Points on a hilly landscape, in no order, each with its height.
A climber steps from a point to the highest of its 2 nearest points, and stops where none of them is higher. Distance is the straight distance between rows; heights are no part of it.
(583) h=11.2: [ 13 -14   1  21  20 -44  18   9 -41   1  15 -15   6  19  23   2 -32  -3
  19  -9  -8  11  -2 -34   9 -18 -16 -11 -21 -10   5  19  21   1 -40  30
 -22 -14   5  17  47   1   2  13 -26 -13]
(313) h=31.1: [-25  33  -3  -1 -10  -2  -3  -9  -5  16   8   3 -18 -20  -9  31  38  13
 -13  -5  -6 -24   6  18   8  18  39  16  15   8   3  19  12 -10  18 -17
 -34  29  11   5 -40  10  32  19   7   5]
(15) h=28.0: [ 33 -29 -11  22  -1  -4   7  13 -14 -33  22   8  -8  41   0  35 -41  24
  45  12   7  55 -13  -7 -33 -44   9 -19 -41   9  18   6 -28 -16 -16  27
  -3 -33 -12  30  10  -6  41  -1 -13   7]
(706) h=43.3: [  8   8  -4 -17   7  21 -12 -23  10  12 -30  -8   2 -28 -10   5   4  30
  32 -22   3 -12  -5  20 -14  15  -4  -7   7  28 -13 -29 -18  -1  34 -45
  37  14  31  -8 -10   3 -14  -1  -1  15]
(1139) h=33.6: [-24  12  13 -23 -31  18   1  -8  34 -16  -2  17   4  16  -8  13  34  22
   4  -5  -2   8  24  14  -6  28  -2   3   6  -6  10 -12 -14  21   3 -33
  15  18 -25  10 -41 -43  22 -19   2   7]
(125) h=35.6: [  4  -2   3  -3  13   1   0   9 -25  -1   6  -1  -5 -37 -10  21  35  52
  10  18  -2 -22 -31  21   3  -5  16  -5  11  20   0   7   0 -23  10 -32
  -9   8 -17  -8 -42  10   2  23   6   9]
(601) h=8.8: [-30   6  30 -14  -4  -2  -7  -1   6  35 -29   5  27 -26   5 -31 -22 -24
  -5 -10  -7 -23  -1 -15   8  13 -24   5  16   9 -15 -31  25   0  -5  14
  19  -2 -10 -30  26   4 -54  11 -34  10]
(356) h=11.6: [ 28 -26  14  44   9 -35  22  -2 -15  -7  32 -15   1  51  -6 -19  -5   4
  -5 -22   1  10 -15 -39  25   3 -39   1  -4 -19  17  13   3   9 -27   0
 -11 -15  10  40  20  19  17  -9 -18 -25]
(448) h=43.9: [ 30   1 -24   9  39 -12 -15   0 -62  16  23 -12  11 -33   8   0   7   2
  31   2  13 -37 -38   2   7  -7  12   2  20  17  -8  -4   1 -25   6  -2
 -10   4  33 -17  10  18 -15  30   4  -5]
(339) h=22.2: [ 14 -35  13  23  40  -1   0  27 -31 -40  27 -29  -9 -11   4  -4 -14   0
 -11  19  23 -11 -22  -2 -17   8  12  18  -3 -14  -3 -11  18 -21  -9  43
  -9 -13  12  14 -14  -1 -26  -5  31   3]
(1089) h=38.5: [ 34  -5 -25  35   1 -15 -24  -4  -4   1  27  -9 -30 -21  -8   3  37   9
  -3 -12  27   9   1  13   2   7   1   1   8  -7 -19  -1   8   8  22  -6
 -14  19  65   1 -15  10  38  13  -9  18]
(773) h=2.2: [-42   1  18 -23 -15 -20  -7  12  -3  46 -34  29   0  -8   8 -19  19 -30
  17  -6  -4  -5  -5   1  15 -42 -10   9 -12  11  -1  11  -5  25 -15  -2
   6 -24 -32 -39  17  16 -20   6 -29  -6]
(692) h=31.6: [-11   3   4 -34  -1  21  12  -5  23 -18 -11  31  21   7 -10   4  34  26
   8  -7   5  24   8  16  -6  19  -6  -3   8  20   1 -28 -17  24  -4 -40
  36   6 -41  13 -33 -53   3  -5  14   1]
(777) h=5.0: [-42  19  14 -29   9   4  -2  -6   7  32 -23   8  -4 -15   6 -23   7 -20
  -3   3 -12  -6  -2 -10 -21  17  -3  29   8  46 -23  -1  20  28   1  -8
  17   0 -22 -19   0 -14 -62  11 -32  22]
(107) h=47.7: [ -4  18 -30  22   6 -24  -1 -28 -16  16  32 -17   1  11 -13   5  28  -8
  -6 -21   2   7  12 -19  12   0  28  -2  13 -22  -4  12  11 -10  18 -12
 -28  24  38  16  15  15  40   1   2  -4]
(151) h=10.2: [-10  -7  26 -11  15  -3   0   1 -16   4 -24   0  28 -24  16 -15 -26  -3
 -12 -18 -15 -13   2  -9  -4  15  -4   5   1   7  -6 -26   7 -10  -7  12
  19 -13  -5 -20  11  -4 -41   2  -1  -3]
(268) h=35.8: [-26   7   5  -7 -47  29   8  -5  23 -32  -1  23   4  44 -11  27  16  11
   0  -2 -15  -1  28  35  11  29   6  -1  -5  -7  22   0 -32  19   2  -4
  -6  21 -29  25 -38 -32  30 -27   8  -7]
(245) h=17.5: [  1   3 -30   7   6 -12  31 -22  -9   4   2 -16  37  12  21  -6 -37 -25
   5 -21   4  41  27 -33  36   5 -41 -10 -13 -31   4   5   9 -11 -34  18
  14   9 -18  -8  71 -17  13  -1   7 -19]
(389) h=14.2: [  2  -9 -23  35   3  -8  27 -25 -24  -9  20 -23  18  58  16   7 -15  -7
   1 -19  -4  27  13 -29  36  17 -19  -8 -14 -19  25  32  -3   5 -18  12
 -16   9 -14  25  41   6  11 -27  -8  -2]
(212) h=26.5: [ -5 -20   3 -18   0  -2  11 -25  41  -9 -48   4  22  18  11 -20 -16 -29
 -16 -29  20  32  17  -4   4 -10 -20 -11 -15 -37   6 -10 -27   9 -14   7
  33  -4 -27 -37  27  -2   0 -26   6   0]
(492) h=50.8: [-12  34 -18  -1  -4 -17   1 -34  -1  14   9  -3  45 -12  10  -2 -35 -22
 -26 -19   0  -7  16 -27  27  26   7   4  17 -38  -7 -20  14 -21   6  29
  14  18  10 -12  60  -4  -1  -1   7 -12]
(1055) h=37.2: [ 20 -20  -2   6  11   8   5   3  15 -30  -2   1  34   4   3   3 -20  19
 -12  -9  15  11  15   1   2  21  -4  -5   1  -7  10 -18 -28 -25   9   1
  22 -12  12  -2 -11 -20   5 -13  33 -13]
(991) h=26.7: [ 19   6 -19  -5  -1 -21 -16  13  18  35 -15   5  -9  -3 -10 -25   9 -22
  12   7 -13 -18  -9 -15  14 -40 -16  -7   6  -5   2 -23 -10  18  25 -30
  -7   5  38 -30  20  39  10  22   5 -32]
(432) h=30.1: [ -4   6 -11 -13 -14  20  22 -39  12  10 -45   1  19   0  -2  -8 -27 -39
 -11 -28  13  32  37  17  12  -1  -9 -21 -16 -30   1  -1 -17   6  -9  13
  36  -3 -32 -38  29  -5  -3 -22  -2  10]
(941) h=12.8: [ 16 -32  -6  48  11 -38  34 -10  -6 -18   9 -33  -5  47  11   8 -26  12
  14 -16  -3  25   2 -30  19  -4 -46  -3 -24 -26  36  27  -9  -5 -33   3
  -8  -1  -2  21  45  18  17 -26 -12  -4]
(1033) h=26.1: [ 26  -7  15   3   8   5   7   3 -22 -23 -12  -4 -20 -25   9  -4 -59 -24
  23   4   3  -8   1   6 -42  13  15   6 -15  36 -10   6   3 -15  -3  45
   6 -15  12   6  -7 -15 -34  -3  -2   3]
(878) h=23.5: [-11  13 -19 -31 -16 -25 -29  15  34  54 -19   2 -15  -2  -5 -27   6 -37
   6   9 -18 -22 -16 -17  13 -55 -31  -4  13  -7   0 -28  -3  40  14 -14
   0   6   9 -49  20  33  -6   4 -16 -24]
(78) h=28.6: [ -8  -7  18  27 -15 -11  -4   7   8   3  10  11 -13  16 -28  10  45  35
 -46  14  -5  -6  -5  15  23  -1  -9  13   9  -1  12  26  -6  -6   9 -36
  -3   3 -19  18 -53   8  30   8   9 -17]
(1125) h=23.0: [-49  14   8 -15  -8 -41 -11  14   1  48  -3  12  19 -17 -11   2  17 -16
 -27  15 -21 -41  10 -20  23 -17  -9  22  30  11   1   4  27   9   3  -7
 -30  10 -18 -19   4  15 -21  16 -11  -3]
(488) h=24.8: [  2  21   0  -4 -11  11   5  -4  -2 -27  22  -5 -16  -2  -3   8 -10 -16
  -6   1   6  -8  30  20   0  30  22   1  -1  -8  -7  25 -16  -4   8  20
 -13  -4  16   5 -12 -29   5 -12   0   3]
(409) h=30.7: [-10  20  -3 -12  -7  -7  -7   3  14  25 -14   6 -25 -24   2 -14  -2 -19
  -6   6  -2 -13   9  -8  -6  -8  14  -3   4 -13 -23   7   7  13  13  -6
  -8  -6  52 -20   3  17 -10  10  -8   6]
(1097) h=6.9: [-23  -2  29 -32  10   6 -24   3  -7  37 -24  -4  20 -22  10 -29  -3 -32
   7  -6  -8 -13 -14 -11  -9   0 -36  18  14  44 -10 -20  24  18  -3 -14
  29   0 -28 -19  10   2 -70   9 -30   6]
(926) h=7.6: [ -7 -23  20 -14   0 -12   1   8 -16  25 -41  15  49  -8   9 -25 -47 -28
  24 -28   5   4 -14 -11  24 -31 -23 -15 -14  12   8 -10   6  -9 -25  28
  25  -4 -28 -24  40  16 -30  11 -20 -37]
(715) h=23.9: [ -3   3  24  51  -7   4  13  -6 -25 -18  55  -6 -10  47   2  -3  -4 -15
 -27   7  -4 -22   5 -10  30  48   6  15  -3  15  -2  51  14   4  -4  32
 -46   0   0  34  -2  -1 -18 -15 -15  -2]
(146) h=29.9: [ 26 -23  -4  34 -17  11 -10  19  -2 -47  43  30   4  54   1  35 -18  28
  16  32  11  48  -8  17 -22 -29  -2 -11 -35   9   9   3 -29 -18  -1  22
  -3 -18 -11  42  -9 -14  49  -9 -20 -11]
(665) h=36.3: [-29  25 -11 -18 -32  22  11 -34  21  22 -44  -1 -12  -9  -3  -2  -6 -42
 -13 -21   2  27  25  23 -14  -6  11 -20  -5 -23 -10  -5  -1  17  -2   5
  23  16 -11 -30  10  -6   2 -40 -14  35]
(734) h=20.8: [ 34 -51  -7  42  42  -1  -9  18 -31 -28  26 -32  14  -5   0  -1 -17  34
   0   4  47   7 -28  -1 -15 -18   1  14   5  -8   9 -25   7 -19 -12  39
   7  -9  11  13  -9  -2 -10   0  38   2]
(285) h=27.0: [-11  17   5  18 -22  14   5 -14   0 -28  43   1 -33  10 -10  15  23 -12
 -15  18   2 -21  14  24   3  48  19  14  10   0  -3  33   4 -11  13  12
 -42  20  19  15 -33  -8  10   0  -7  11]
(243) h=29.4: [-46  20  12 -13 -40   8   8  -7  34 -12  11  15 -34   3  -9  16  23  -6
 -16  13  -7 -23  30  13  -6  33  23   8   8  -4   6  15   7   9   4  -7
 -25  24   4  13 -42 -12  12 -21  -4  10]
(1155) h=19.3: [ 41 -55  -5  30  28  17 -16  29 -10  -5   1 -27  18 -16   8  -5 -13  37
  12  20  31 -11 -43   9  -9 -26   2   8  -4   1   2 -37  18 -12   3  36
   6  -8  14  -4  -9  23 -11  12  51   0]
(429) h=27.2: [  6   8  17  41 -20   8 -10  -3  -1   9  24  12 -15  50 -12  23  37  23
 -26   7  -6  15 -18  16  21  -6  -5   7   0  -2   8  29  -9 -11  17 -26
 -18  -2 -11  38 -36  15  44   1   3 -31]
(1053) h=39.0: [ 10  -2   8 -16  -1  23   4   0   2 -10 -13   4  -3 -24 -14   8   0  17
  14  -9   0 -16   7  13 -24  22   7  -1   7   7  -7 -22 -19  -6  12 -11
  19  -8  20  -8 -19 -17 -10  -4   9  13]
(614) h=29.5: [-32  11 -12 -31  16  25  19  -3  22  -2  10  -2  -7 -32 -14  -3  45  27
  -3  22   9  -8  -9   3 -14  25   4   9  33  10 -14  -2  47  28  15 -32
   3  31 -26   9 -36  -9 -11  14  22  27]
(1021) h=10.1: [ 28 -32  13  30  13 -27  -3  21 -24 -37  30  -4 -23  29   9   8 -34   6
   5  10   0  12 -28 -26 -19 -21   3  -9 -22   1  11  10   3   0 -19  38
 -29 -34   7  44  -1  -5  12   2 -25  -5]
(925) h=30.3: [ 11   8 -19   2  -1 -18 -26  16  25  36 -11   9 -39 -23 -14 -15  38   2
 -16  20  -8 -24 -18 -11   5 -32 -10   5   8  -4   0 -15   3  21  31 -34
 -22   9  33 -13 -23  38  24  21  -1 -11]
(806) h=47.1: [  4  26 -30  15  14 -24  -4 -28  -1  18  17 -19  29 -22  18 -14 -28 -21
   0 -15  12  -9   4 -35  11  15 -20 -10  21 -32 -23 -30  19 -14   8  13
   8  21  30  -6  66   3  -6   8   6 -16]
(610) h=21.2: [  7  12   3  -5   7   2  10  14 -25  -9   2  25  -5  23  -8  27  -8  25
  15 -12 -13  28  -9  21   5 -27  35 -13 -19  15  11   9 -49 -25 -10  -3
 -18 -17 -24  17  -9  -5  29  13  -2 -33]
(76) h=0.7: [-58  19  17 -14 -24  12  11  -2   8  39 -22  21 -14  -5  -5  -7   7 -44
 -17 -15   3   9  31  12   8  -3  15  13 -22  -2   7  39  17  12 -27  35
  -9 -23 -33 -34  13  -1  -7  -4 -17  11]
(182) h=36.6: [ 34  -4 -11  -1 -29  28   9   9  47 -33   1 -16 -29  -1   4  10 -23 -20
  24  27  18  32  40  14 -35   0 -16   2  -9 -22  -2  19 -24  22  18  21
  19 -17  36   7  18 -18  30 -26   6  18]
(1047) h=31.4: [-43  17   9 -23 -49  14   8  -8  49 -12   7  21 -26  16  -8  15  36  -2
  -6   5  -2   0  24   9  -8  15  -1   8  18  -4   7   3   7  37  -3 -15
  -6  34 -20  22 -43 -39  20 -28 -15  17]
(186) h=32.6: [ 41 -17 -11  12  16  -3 -22  11  -2   8   5 -10  -7 -22   1 -11   9  16
   1   8  23 -19 -31   7  -4  -7  -3   0   2   8 -11 -16  -6 -10  23 -16
  -2  -8  52 -15  -9  18   5  26  16   3]
(197) h=28.8: [ 10  -2  31 -10  -5  17   7   4  12 -18 -25   0 -30 -23   7 -15 -31 -26
   5   5  -3  -9  26  13 -43  21   3   3  -3  21 -20  -4  -4 -12  10  19
  10 -17  16 -10   2 -16 -49  -8  -5  13]
(651) h=23.2: [ 15  31   0  -3   3  10   9 -20  -3 -17   1  -8  -9 -20  22  -1 -43 -20
   1  -4   7   0  31   6 -10  29  16   0   3 -17 -17  18 -13  -8  10  25
   6 -10  12   0  13 -25 -13 -13   2   9]
(444) h=38.7: [ 17  -3  -9   4  38  -3  -8   8 -62   4  20  -5   1 -34   1  12  19  40
  15   9   7 -23 -37  21   5 -13  34   4  10  18   7   0  -7 -43   5  -4
 -14  11  -2 -11 -22   9  -6  29  17   4]
(598) h=35.2: [ 14 -16   8  -7  -5  25   4   7   9 -58   6   1  25  11  -3  19 -24  29
  11   2   9   5  15  29 -21  16  -4  -4  -1  -3  12 -15 -39 -24 -13  28
  24  -6 -11   6 -23 -48   5 -28  16  -7]
(839) h=34.2: [ 52  -2 -22  12  -3   3 -28  14  14  24   8   9 -35 -18  -6  -5  37  13
   3  17  15  -5 -16   4  -2 -14  -1  -3  -3   2  -9 -11   4  13  28 -28
 -15  -4  57 -17 -16  36  25  31  -4  -1]
(721) h=22.7: [-23  16   6 -20  -7  -8 -16  -6  52  29 -31   1 -11 -11  -2 -31  21 -11
 -27  -4 -16 -11 -13 -29  -8 -22  -5  -2  27 -34 -15 -40   8  29  17 -13
  -5  31  26 -23  -4  10 -14  -8 -18  17]
(214) h=17.2: [ 32 -63  16  -2  26  17 -14  40  -7   5 -15 -23   5 -15  -2  -6 -18  33
  19  19  -2 -31 -47   0 -20 -26   5  11 -13  13  14 -31  19  -2  -4   1
  14 -10   3  -4 -11  40 -32  11  42   6]
(368) h=51.2: [  4   0   6 -30  30  22 -15  -7   3  21 -12 -21   4 -38  -7  -2  24  24
  26  10   1 -34 -28  13 -17  18 -13   5  19  31 -13 -23  10   4  34 -52
  22  13   5 -15 -10  26 -31  13   7  22]
(34) h=15.7: [-10   8 -21  14   4   6  13 -22 -17  -6  11  -7  36  36  16  -4 -18 -16
 -14 -25  -7  36  22 -14  51   6  -6 -15 -14 -15  22  18 -11  -7 -22  22
  -4  -4 -27   7  46 -10  18  -9  11 -23]
(681) h=42.2: [ -8  43 -32  -4 -11   3  -9 -31  -6  13  10 -19  -4 -13  -2   7   9 -23
 -17 -14   2   2  20  -7   8   0  38 -13  19 -29 -13  -2  24  -5  21   0
 -16  34  47   6  18  16  23 -20   0  13]
(105) h=28.4: [-31  29   4   3 -11  -4   6  -3 -18  12  19   3 -18  -6   2  12  10  -6
 -30  -1 -20 -23  18   5  13  18  38  13   2  14   1  37   8  -4  -1  10
 -41  -6   1   1 -14  11   1  19  -3   0]
(165) h=26.2: [-36  10  13 -17  -8 -24  -8  16   4  33 -11  12 -10 -26   1 -27   7 -32
 -16  14 -16 -33   1 -15  13 -14  -6  23  16   5  -9   7  23  11   2   1
 -16  -6  17 -34   2  23 -33  21 -22  -9]
(405) h=22.1: [ 32 -27  -5  12   4  -3  10  23 -16  -9 -21  18 -22  38   7   0 -29 -34
  10  -3   1  44 -22 -10  -9 -50   0 -21 -31   3  13  15 -10  14 -44  19
  -4 -37 -26  13  31   9  30   0   0  -2]
(565) h=12.7: [  6 -33  21 -27  27 -21 -15  32 -23  13 -25  -4  17 -10   5 -15  -8   7
  14  21 -23 -38 -34 -13  -6 -30 -15   0   6  32   7 -27  12  -2 -19 -18
  11 -17 -11 -12 -10  29 -44  19   4 -18]
(954) h=42.8: [-20  22 -12 -16 -21  -1   4 -22  29  -4 -20  -5  10  13  -1  -3  -9 -26
 -26 -23   6  22  33  -5   8  14  15 -12  -4 -41   2  -8 -11   6  10   0
  15  15   9 -10  12 -11  16 -29  10  15]
(183) h=21.3: [ 13  12   1  -5   0   8  11 -12  -1  -5 -10 -10  16 -10  30  -9 -61 -34
  -8 -20   9  22  26  -6  11  26 -10  -8 -14 -27  -6  18  14  -9 -11  41
  20  -8 -13  -5  38 -24 -14  -8 -15   6]
(127) h=4.5: [-36  -7  23 -30  -3 -14 -17   5  17  50 -23  15  30 -12   3 -39  24 -39
   5  -4  14  -9 -23 -10   3 -37 -28  16   1  32 -14 -10   5  46  -8  -2
  19 -12 -41 -26   5  -8 -52   3 -34  -6]
(782) h=25.7: [ 24  -4   4  40 -25   7 -12  16   1  -4  21  30 -37  24  -8  21  43  33
  -9  18   3  20 -11  31   7 -25   0  -2 -15  -4  -1   9 -18  -9  10 -24
 -11 -18   6  29 -29  10  43  20  -2 -18]
(82) h=33.3: [  0 -25  18   1  12   9   4  26  -2 -45   0   7  11   6 -11  13  26  46
 -19  18   0  -5 -12  16   1  13   4  -1  -2  -9   7 -13   1 -15  -7 -15
  12  -5 -27   3 -34 -11 -10  -1  24  -3]
(347) h=33.7: [ -6  11  18  10 -35  26  -3  10  12 -35  13  31 -19  42  -6  31  25  18
   5  15 -19   2   5  40   9  11   4  -5 -13  -5  15  21 -33  -7   2  -3
 -15  -2 -20  27 -30 -13  32 -17  -7 -19]
(741) h=24.1: [ 42 -19 -15  36  -9  -4 -13  29   4 -15  15  21 -16  22   3  11  13  32
   1   7  12  26 -17   0  -7 -37   2 -10 -21  12  -3   0 -14   1   0 -13
  -8 -26  24  18  -4  14  34  23  -1 -11]
(1069) h=32.2: [-40  15 -14 -33  21   5  20   5   7  15  13   5 -13 -26 -18  10  47  31
 -11  22  -7 -19  -7  -5 -13  18   7  22  23  37   3  30  39  20   7 -30
 -14  16 -48  10 -35  -9 -12  22   9  26]
(215) h=42.4: [ 18  15 -21  44  -8 -17 -21 -16 -10   7  40 -30 -24  10 -12  19  39  10
  15 -20  19  19   3   9  -4  16  20   0   0 -20  -5  24   9  -1  12 -13
 -29  25  46  20  -5   8  51  -6  -4  18]
(725) h=30.2: [-24 -13   6   4   2  -6   4  -4  17  -9  12  16  26  16 -23   9  57  51
 -32   4 -15   8 -12  -9  24  10 -15  14  14   0  30  -1  -1  -5   5 -42
  14  13 -51  15 -40  -2  10   4  20 -10]
(92) h=10.4: [ 20 -29  12  47  24 -54  18  12 -29 -18  24 -21 -14  20  27   9 -51   3
  16  -8   6  -7 -15 -30  -5 -15 -18   6 -31 -22  15  27  24   2 -37  43
 -24 -14   8  25  22   3   2  -6 -33   1]
(974) h=42.5: [ 30  -3 -36   2  -6  14  10   0   9 -25   4 -18 -29  10   4  17 -10 -10
  22   9  15  40  23   5 -19 -12  -1 -17 -15 -14  -4  28 -23  14   1  -4
   5 -16  13   9  27 -14  41 -15  -1  33]
(822) h=3.0: [-58  31  16 -18 -18   3   5 -14  28  41 -29  18 -10 -15  -8 -20   1 -29
  -1 -17  -6   1  25   2 -10  18  14  22 -12  23 -10  15  21  15  -5  21
  -1  -7 -21 -33   9 -11 -40   0 -38  25]
(547) h=31.7: [-19 -10   7  -4   7   7  10 -12   4 -36  12  -4  33  13 -14  10  31  39
 -30  -5 -12  -4   4   5  24  34   4  13   9  -1  22 -11 -11 -10   1 -29
  14  11 -37  10 -37 -20   0  -5  26   0]
(609) h=26.0: [ -4   7  13  22   4 -13   2   8 -35 -10  36  -6 -20   5  13   1   1 -19
 -25   9  -3 -17   8  -6   8  24  17   8   2  -1 -10  42  15 -10 -12  17
 -37 -16  15  16  -2   3 -10  12 -15  -2]
(696) h=30.0: [ -1  -3  -6 -16   7  33  17  -7  -1 -38   8   5  33   0 -18   8  24  59
  14  -6  -9  21  -1  22  -2  32  -3   1   7  13   1 -23  -2  -3  -6 -40
  21  11 -46   6 -37 -48  -3   2  28   0]
(748) h=33.4: [  4   6  -8   4  -5   6  -4  -4  -3  -2   2   7 -11 -20 -17  33  38  43
   5   7   5 -11  -3  31   3   9  18  -5  15  -1  -9   5   6 -21  11 -30
   2  19  11 -10 -45  -5  27  21   9   6]
(578) h=8.7: [ 12  -8  -1  -8  14  -8  -6  -3 -16  23 -37  -3  40 -13  20 -17 -56 -11
  36 -32  -8  -3  -5 -11   8 -14 -24 -11  -3  22  -3 -27  -6 -28  -4  11
  38   5  -6 -19  50  13 -35   6   0 -39]
(849) h=14.9: [ 22 -41  28 -26  39  11 -20  43  -6  13 -14 -22   7 -18   3 -24  11  31
  26  25 -13 -26 -40  -3 -18 -22 -15   3  -5  25   9 -35  33  11  -2 -20
  15  -6 -26  -1  -9  39 -42   5  25  -1]
(779) h=35.7: [  6 -26  25  -6  13  27   6  22  -6 -39 -10   0   1 -17  -2   6 -14  20
   4  16  -3  -8  -2  15 -23  14  17   3  -7   9 -12 -16  -5 -11 -16   4
  16 -13 -12   0 -28 -13 -25 -10  26  10]
(664) h=42.1: [-17  21  -4 -38  21 -15 -14   1 -18  38  -7  -6  13 -33 -12   2  17   9
  17  20 -20 -37 -13   1 -10  -6  -5   9  25  44  -8   0  11   4  18 -50
   2  10 -16 -17 -13  26 -26  23 -10   8]
(683) h=43.2: [ 17   3 -36  22  20 -21   2 -19   2   3  16 -15  23   0  14 -13 -12 -10
  10 -25  13  14  10 -39  13   3 -15 -10  11 -33  -1  -7 -10 -10  10   3
  -3   7  43  -2  46   3  11   6  15 -14]
(745) h=46.6: [-29  30  -8  -8 -16  -7   4 -32  14  -2  -3   2  40  13   4   3  -6 -18
 -46 -31  -9   5  31 -19  31  21   6  -5  -1 -28   9 -18   7  -7  -1  14
   3  22  -4  -5  22   1   6 -22  14   1]
(39) h=24.9: [-39  23   8 -35  -4   0  -8 -25  42  21 -16  -2  10 -10   0 -15  15  -6
 -25  10 -12  -8 -10 -22 -24  10  -2   8  33   4 -25 -40  21  32  14 -24
  19  34   8  -7  -6  -9 -30  -2 -14  36]
(323) h=39.7: [ 33  -7 -13  19  27 -10   8 -11   2 -28  14 -13  24  -6  23  -3 -43   4
  -3 -18  25  18   9 -25   1  10  -9  -3   5 -24   9  -3 -20 -13  -7  23
  12 -18  19  22  22 -15   1  -7  16 -12]
(464) h=25.0: [ 31 -30  -5  26  -8   1  15  23  -7 -36   7   7 -37  60  11  22 -13 -13
  18  11  -5  43 -15  -5 -19 -42 -10 -28 -39   2  17  15 -18   6 -32  11
 -16 -38 -25  26  31   4  42 -16 -14  19]
(1099) h=31.5: [  9 -11   8  36 -43  28  -4  12   0 -47  34  41  -5  62  -8  27  13  28
   1  36   0  22  -1  39   5  -5 -23 -17 -22  -2   8  12 -27 -21  10  12
  -3  -8 -21  48 -24  -7  33 -24 -11 -31]
(485) h=52.6: [ -2  16 -27   5 -20  24  10 -15 -12  -7   3 -11 -25  27 -11  20   6 -25
   2  -3  -7  38  31  10  -4  14  19 -24 -12 -16   8  33 -19   9  -1   0
 -16  -2   1   8  14 -17  36 -23   1  14]
(754) h=20.6: [ -7  10  -3 -27  -6  -4 -36  -6  56  49 -24 -10  -4  -5  -1 -39   5 -20
  -3 -10 -18 -18 -22 -10  -3 -33 -24  -3  23 -10 -11 -51  -3  35  19 -18
  10  21  25 -33  17  25 -12  -7 -16   3]
(602) h=37.7: [ 40 -18   0  -3  32   5 -25  10 -41  20   4 -24  -7 -39   6 -10 -12   3
  23   5  19 -37 -38  12  -9  -8  -2   8  10  28  -5 -18   0 -21   9  -6
   9  -7  31 -15   2  40 -28  17  20   1]
(128) h=39.1: [-11  35 -27  -9 -39  28   8 -25  -1 -14  13   0   8  39  -8  20   4   9
   3 -19 -13   3  34  32  18  28  32  -6 -16 -16  17   9 -28   2   3   3
 -22  27  -5  17 -11 -21  39 -24  24  -6]
(876) h=44.0: [  0  28 -20  -6  -8  17  26 -16 -11  -1   4   0  -3  21 -12  19  13   6
   5 -15 -12  18  25  14  18  -1  41 -17  -9  -6   8  25 -27  -9  -2 -15
 -20  -3  -2   8   0  -7  41  -4  13  -9]
(118) h=19.4: [  8  14 -15  -4  12   1  21 -20   9  13 -21 -13  36 -22  17  -8 -53 -34
  -1 -23  16  32  21 -18  31  13 -39  -5  -2 -39 -10  -1  21 -11 -20  41
  22   4 -10  -4  74 -15  -3  -5  -5  -8]
(517) h=35.5: [-19  43 -25 -17 -23   1  -6 -16   5  38 -22   0 -19 -18  -9  -7  -6 -36
  -3   2 -11   0  16  -3   0 -15  29 -15  15 -14 -25   7  22   7   8  -4
 -15  16  35 -25  20  26   5  -8 -16  22]
(1043) h=32.5: [ 17   6  23 -14 -25  27  12   1  51 -27 -16  -4 -33 -15  -2 -12 -30 -40
  22  16   8   6  45  25 -48  15 -15   5   7  -6 -12   7 -23   2  21  29
  21  -3  25   2   1 -20 -12 -22   5  13]
(1135) h=24.0: [ 21 -19   7  16  22   2   1  12 -41 -33  30  -7 -29 -10   0   0 -29  -9
  15  28   9 -12 -13  14 -35  14  34   8 -13  21  -8  14  14 -26  -9  51
 -18 -14   9   9 -21 -26 -20   5  11  -4]
(937) h=6.2: [ -4 -20  28 -10  -7 -21   0  20 -17   6 -39  22   8  -6  23 -30 -39 -38
   0  -7  -6   3 -13 -21   7 -31   3 -14 -21   7   0  10  15   6 -40  39
  11 -29 -20 -11  17   2 -16  14 -17 -31]
(97) h=22.6: [ 17 -12   6  -2   1  -7  -1  22  -1 -11  -7  23  -9   6  -6  11   8  31
   6   9  -3   9 -17  15   0 -24  22 -12 -16  14   7   5 -34 -22   2 -18
  14 -27   0  12 -19  -2  25  16  -2 -13]
(627) h=11.4: [ 19 -23  21 -13  19 -13 -11  21 -11  -7 -29   6  23  -4  13 -19  -9   4
  -4  -4  -5 -19 -27 -20   1 -18 -10  -4   0  15   7 -23 -12  -8 -13   0
  19 -22  -1 -11   2  12 -20  11  10 -23]
(246) h=36.7: [-36   7   6 -25  25 -21  -1  19 -14  34  -2   8  10 -27 -11   2  35  21
  -5  27 -27 -40 -10 -13  -8  -4  -6  23  23  42   1  19  14   5   4 -30
 -18  -1 -44  -3 -22  12 -20  24  -1  10]
(851) h=26.9: [-32  19  -3 -33   8   3  -6 -15  23  20   1  -5  10 -34  -8  -6  37   6
 -13  13 -12 -27 -10 -18 -11  18   0  11  33   9 -20 -19  33  26  23 -45
   5  35  -4  -3 -21   3 -18   8   0  29]

Two climbers start at each pair of points below. Name the first point that both come to, or write none.
(389), (405) -> none
(578), (127) -> (151)
(76), (926) -> (151)
(1155), (598) -> none

Call two points neighbours if one is among the 2 nearest of the other. Go from one point of each pair to the other, from neighbour to neighbour, staying as high as possible. Name the lowest point that can't be avoided.
(448), (368) -> (715)
(485), (368) -> (696)
(368), (492) -> (598)
(839), (448) -> (186)
